Points, in no order, along strands that fork, close into loops and pass close to each other.
(in the rows, 128 means zero)
Points whose rows are less than 101 apart are linked; no others are. Some points are linked to none.
z_391: [144 136 163 187 124 134 146 111  78 148 101  76 168 168 109 159  61 169
 113 121]
z_302: [142 130  72 169 126 155 147 119 108 150  83 122 105 152  99 156  98 145
 127 134]
z_84: [142 106 137 103 132  79 107 140  78 122 161 139 151 140 118 116 106  91
 142 151]
z_173: [ 93 125 130 103 149 148 127 158 129  98 160 156  80 180 100 148 194 138
 118 133]
z_991: [102 114 150  42 147 102 150 129 134  99 126 158  88 139 145 121 158  93
 123 115]
z_632: [120 174 149  83 122 122 135 165 192 131 172 136 194  45 140  87 118 117
 135 127]
z_192: [143 141 150 147 109 120 147 154 131 148 122  88 176 136 133 102  98 160
 149 124]
z_104: [138 123  93  71  98 107 129 158 146 111 156 149 132 151 147 104 148  94
 136 163]
z_98: [178 100 110 195 100 125  92  95 139 141 161 142 125 110 147 110 128 122
 159 126]
z_987: [ 86 117 114  97 134 174 143 135 114  97 168 142  65 172  78 184 226  99
  83 126]
z_437: [ 98 109  97  93 123 131 120 180 157  64 163 107 134 130  81 130 163 143
 123 133]
z_53: [127 111 124 150 122 156 117 138 159 106 129  82 187  52 112 136  85 160
 112 116]
z_776: [102 131 113  60 126 127 110 138 209 130 151 130 134 101 127  94 146 102
 117 129]
z_983: [108 147 138 139 157 137 143 130 156 197  72 148 101 136 130 153  64  92
 148 130]
z_836: [131 125 149 138 125  87 164 163  71 103 131 166  91 182 125 150 165 172
 129 152]
z_93: [126 122  81 121 102 151 114 125 148 116  98 105 134 102 132 152 108  93
 118 169]
z_760: [190 106 133 183 112 157  92  89 156 132 163 107 153 116 127 129 100 122
 170 114]
z_459: [126 115 100  63 123  97 123 111  90  73 152 135 116 131 115 100 177 102
 104 114]
z_686: [138 127 132 142 114 110  96 166  57  69 185 158 164 185 100 116 170 162
 121 139]
z_609: [121 129 140 119 133 104 148  96 137 174 159 122 155 115 137  75 110 168
 122  91]
z_94: [110 160 115 150 125 138 143 131 169 162 117 117 142  71 104 119  98 120
 146 121]
z_736: [200 101 135 171  80 142 114 118 132 113 152 119 178  83 123 114  83 121
 185 126]
z_516: [126 100  92 150 129 150 129 134 137 117  97 126 124  82 127 180  82 121
 143 165]
z_161: [129 168 116 132 131 101 178 154  83 133 102 102 129 189 121 152 108 139
 113 166]
z_480: [146 153 100  86  94 103 119 158 157 128 155 174 169  76 144  81 119  83
 168 157]
z_762: [118 131 115  69 144 138 110 100 191 128 142 150  92 121 141 105 179 117
 100 103]
z_261: [143 161 162 166 115 143 136 145 217 143 114 124 187  96 160  95  93 175
 149  96]
z_58: [115 119 114  96 118 107 118 154  69  72 172 131 142 150 116 107 191 137
 112 136]
z_568: [125 104 160 165 150 117 153 114 122 162 121 127 108 122 118 134  74 163
 151 120]
z_743: [165 110 107 150 108 124  84 135 151 101 171 146 145 122 153 102 139 128
 153 134]
z_663: [102 138 166 113 149 108 115 130 121 130 115 116 121 120 137 119 153 148
 104 103]
z_139: [ 89 150 169 101 138 107 141 133  70  80 102 123  91 147 149 157 208 135
  86 114]
z_988: [144 116 104  59 110 113  72 134 125 100 175 144 171 155 140  84 148 118
 117 139]
z_393: [114 110 115  87 121 121 117 110 138 155 134 129 134 152 147 105 106 151
  88 151]
z_940: [124 137 143 129 136 146 138 100 186 185 153 164 131  32 164  97  97 135
 137  99]
z_812: [101 127 123  56 139 100 149 102 105 108 160  97 127 138 107 110 182  88
  87 111]
z_247: [148 102 113 106 105 112  89 141 127  88 176 127 180 112 145  86 147 164
 128 137]
z_67: [111 158 137  94 149 111 107 126 166 118 125  95 118  29 129 131 159  94
 120 103]
z_68: [113 121 165 127 164 148  82  99 153 162 126 121 109  88 167 119  97 126
  95 102]
z_454: [ 96 165 137 139 149 130 113 131 142 159  72 102 118 145 144 111 148 125
 116 111]
z_921: [128 115 102 149 121 161 107 108 146 131 128 127 117 139 130 113 165 171
 120 115]
z_145: [ 99 142 165  38 130  94 161 159 135 104 123 136 130 106 141 105 128  79
 132 114]
z_340: [ 93 143 156  82 136  98 141 178 143 104 126 108 174  87 129 122 122 100
 132 135]
z_623: [162  87 183 190 139 149 140 124 106 114 155 118 130 200 108 136  96 185
 151 115]
z_595: [130 150 134  99 115  97 121 117 158 153 150 155 115  59 179  78 170 114
 135 106]
z_794: [110 112 124 143 134 147 144 145 164 109 122 101 147  87 113 132  96 193
 127 112]
z_730: [121 129 151 159 126  83 135 157  90 116 113 127 118 100 138 131 137 119
 175 134]
z_683: [214 115  91 142 109 105 153 161 117 108 149 182 180 201 118 138  46 120
 188 166]
z_666: [132 119 113 149 105 118 139 141  79 105 146  76 185 161 104 125 102 134
 127 161]
z_387: [110 142 103 155 137 132 137 126 144 158 146  78 167  84  83 109 118 105
 147 106]
z_196: [123 138 124 117 117 134 145  85 150 181 118 149 121  47 169 103 131 109
 124 115]
z_105: [120 157 108  99 131 111 125  94 160 141 110 128  90  99 166  82 191 118
 116 101]
z_212: [122 165 173 158 152 170  94 109 173 171  54 134 124  99 166 115 107 169
 120  74]
z_311: [ 95 134 151  97 158 116 104 134 164 122 148  85 147  67 114 131 115 110
 116 121]
z_127: [123 101 157 144 127 124 139 183 108 108 134 165 108 189 128 146 140 201
 135 140]
z_657: [177 120  93 126 110  94 142 154  74 100 160 183 152 212 129 155  77 142
 154 180]
z_436: [ 93 110 103  72 134 115 129 161 167  95 173 130 150 115  84  85 125 113
 126 127]
z_930: [154 149 111 140 104 148 165  91 132 204 107 120 162 110 148 127  62 103
 116 150]
z_788: [ 75 152 113 135 146 173 102 126 141  74  68 119  89 110 111 172 199 153
  92  99]
z_200: [124 107  89 133 112 133 119 142 117  92 147 141  84 110 115 149 193 129
 125 155]
z_276: [112  98  67 177 137 169 122 102  95 138 127 133  66 146  97 158 175 167
 101 121]
z_330: [156 100 125 165 125 156 121  58 135 194 135 114 138  74 135 100  96 137
 124  94]
z_205: [116 124 108  92 150 116 150 158 107 103 119 148  70 174 119 195 140  77
 122 172]
z_231: [152 152 188 201 126 165 141  96 137 166  87  93 163 131 111 122  72 157
 130  69]
z_768: [101 114 100 148 142 172 113 139  99 101  99 130  73 159 106 232 151 101
  95 184]
z_26: [ 96 103 150 119 132 134 132 171 158  88 136 143 116 142 130 141 147 194
 122 134]
z_570: [126 158 142 119 127 128 134 158 204 144 145 113 175  98 146  76 127 145
 136 121]
z_334: [121 177 132  93 125 101 189 122 114 191 107 129 143 141 130 119  97  96
 119 144]
z_996: [112 141 147  84 131  96 128 116  63  76 111 115  96 147 166 137 215  81
 101 123]
z_521: [190 126 145 195  84 185 160 102 138 147  57  81 170 129 106 149  54 131
 139 119]
z_880: [ 89 109 149 110 142 126 132 165 185 100 119 123 110  76 131 136 127 178
 117 116]
z_124: [149 121 118 154 135  93 152 143  46 126 153 165 107 191 122 170 121 160
 121 142]
z_60: [110 189 146 148 138 156  78 105 163 170  49 117 131 137 150 120 134 134
  89  95]
z_46: [120 113 146 110 158 131  89  83 142 165 115 146  77 133 164 131 120 111
 100 124]
z_255: [158 103 111 194 122 152 106 102 143 144 131 152  86 176 133 135 133 160
 126 120]
z_544: [114 155 121 111 129  92 134 125 120 167 150  83 147  91  90  91 140  72
 145 112]
z_830: [168 151 119 130  87 115 131 153 155 161 156 158 180  89 152  68 112 107
 164 145]
z_778: [117 120  95 131 141 127 143 143  70 107 109 129  87 190 124 223 133 111
 106 179]
z_744: [135 123 126 162 116 136  92 109 122 111 161 132  95 138 136 117 216 173
 107  98]
z_601: [150  95 101 143 143 150  86 122 126 107 139 127 103 177 120 185 137  87
 131 180]
z_398: [134 133  95  97 126 117 130 127 152 130 110 115 129 130 129 123 144  70
 129 167]
z_475: [ 85 152 151 123 141 137 114 135 110  78  82 126  84 109 139 160 234 136
  81 104]
z_721: [120 153 152  51 118  82 162 163 134  73 112 142 155  71 158  87 177  76
 134 113]
z_742: [127 157  85 135 121 161 143 112 167 196  93 120 140 103 131 115  91  98
 122 141]
z_343: [128 123 153  84 143 114 113 120  73 101  96 126  93 157 165 161 153  75
  97 146]
z_889: [185 115 134 166  96 120 175 127 118 147 149 171 170 134 124  97  60 164
 174 136]
z_320: [120 124 135 127 121 109  91 193  94  89 179 125 176 212  97 109 142 144
 155 142]
z_615: [155 115 106 122 136  95 163 146  48 114 157 152 140 213 129 160  78 145
 107 175]
z_738: [173  99 104 157 102 116 152 102 131 152 180 140 180 119 124  70  86 164
 164  97]
z_86: [146 104 137 172 130 142  68 120  98 102 164 125  96 144 125 151 159 111
 151 158]
z_639: [140 130 130 159 125  99  90  92 116 137 150 128  85 108 154 105 196 137
 141 115]
z_995: [180 138 191 205 106 177 158  96 159 149  63 104 178 120 120 130  33 160
 150  96]
z_252: [121 113 126 156 126 134 114 179 133  91 178 152 108 191  95 134 183 141
 152 157]
z_448: [135 120  99 150 120 112 106 182 121  75 178 126 152 168  70 121 158 120
 179 135]
z_461: [108 131 122  83 127 126 133 132 138  76 107 114 113  52 145 145 152  94
 120 146]
z_96: [158 117  99 201 118 170 118 107 104 136 143 151  78 181 108 179 153 159
 118 145]
z_876: [137 158 177 181 138 171 120 120 199 149 100 131 135  83 159 113  94 160
 142  90]
z_781: [ 99  91 113  68 146 148 117 132 121  60 125 124  88 137 113 180 194  74
  95 153]
z_572: [127 108 141 108 120 106  96 138  66 102 165 102 191 151 115 120  95 124
 129 146]
z_627: [ 83  99 140  59 147 163 148 113 100  76 137 148  78 155 111 173 216 109
  81 109]
z_808: [110 111 155 146 145 111 122 149 134 114 164 115 140 160  86 119 109 158
 140 102]
z_984: [ 76 116 121 128 169 162 109 134 128 119  51 138  84 117 107 183 119 131
 111 137]
z_470: [145 117 134 144 135 122 104 109 118 164 106 140  94 157 167 141 103 101
 121 148]
z_679: [182 116 172 176 127 167  95  56 150 174 131 117 135 117 145 119  77 135
 147  95]
z_350: [116 136 172 115 149  96 144 114 140 176 146 141 123 112 128  97  86 136
 140 118]
z_234: [145 127 136 155 121  97  75 105  93 119 142 105 105 152 138 132 191 108
 141 140]
z_958: [140  87 116 115 148 133 100 120 130 136 140 161  93 172 137 170  94  98
 136 167]
z_962: [156 144 153 158 113 135 153 110 143 169 154 106 184 124 144  76  83 159
 144 104]
z_267: [177 142 114 183  93 163 158  94 127 177 102  90 165 144 128 139  57  98
 134 151]
z_630: [119 145 111  85 111 100 141 176 168 101 170 149 181  42 133  86 139 123
 161 134]
z_699: [133 102 154 171 150 119 145 124  66 133 126 140  93 153 127 164  91 164
 138 131]
z_199: [ 83 118 137  88 145 139 122 127  96 104  80 118  87 132 141 173 132 107
  92 126]
z_506: [ 88 118 121 125 163 179 110 130 154 110  61 136  77 101  97 174 153 144
  99  83]
z_112: [139 154 173 175 145 148 118 118 118 154  93  67 152 153 117 139  92 139
 122  92]
z_106: [131 128 136 109 132  90 110 113  85 149 173 119 152  92 107 105 105  64
 141 120]
z_79: [181 133 149 154  78 141 128 136 135 128 163 148 219  84 159  85  77 104
 182 142]
z_701: [ 85 161 114  82 121  99 174 124 156 108 101 111 131  94 134  91 178 162
  99 102]
z_372: [115 104 116  65 136 137 138 159 107  53 122 166  73 167 123 169 185  69
 127 162]
z_193: [152  99 105 173 109 158 139 122 146 151 104 133 133  50 137 154  77 131
 166 150]
z_641: [138 149 121 144 110  88 153 131  97 147 127 101 155 178 117 108 117 148
 138 134]
z_706: [111 137 127 148 149 167 143  96 187 187 125 135 130  45 114 112  71 112
 142  95]
z_885: [ 89 156 130 113 161 130 148  92 103 152  78 140  74 163 113 144 132 139
  99  96]
z_525: [179 114 107 136  96 102 162 154 116 136 142 175 171 151 143 109  78 130
 178 161]
z_554: [121 114 106 127 135 123 138 100  71 141 121 148  93 177 142 134 149 175
  73 133]
z_113: [ 83 161 155 135 159 133 137 122 132 176  63 118  82 157 122 158 123 150
 133  90]
z_40: [114 154 122  88 132 104 157 108 152 201 111 133 112 133 149  88 135  88
 133 125]
z_310: [124 172  89 126 135 108 176 132  99 181  74 104 118 158 135 149  95 104
 126 160]
z_111: [157 121 108 205 119 173 114  95 155 139  83 100 123 103 110 143 112 156
 140  99]
z_854: [ 91 125 124  77 154 111 157 106  86 131 118 143  70 188 119 129 147 142
  88 121]

A fork is a point with three links, a tip a point with one. Leave the first point through the second and follow the links. Name the first fork or tip that comes.
z_448 / z_252: z_768
z_372 / z_781: z_812
z_79 / z_830: z_454
z_436 / z_776: z_94
z_94 / z_742: z_391

How many points has the smallest loop of links through each point below? Write - if it is on no loop.
z_889: 12
z_475: 8
z_310: -
z_470: -

A tip is a point with one link. Name the tips that can be reached along the links from each point below, in the order of the rows.
z_470: z_68, z_276
z_124: z_391, z_437, z_53, z_40
z_79: z_663, z_330, z_193, z_554
z_67: z_991, z_721, z_461
z_627: z_812, z_768
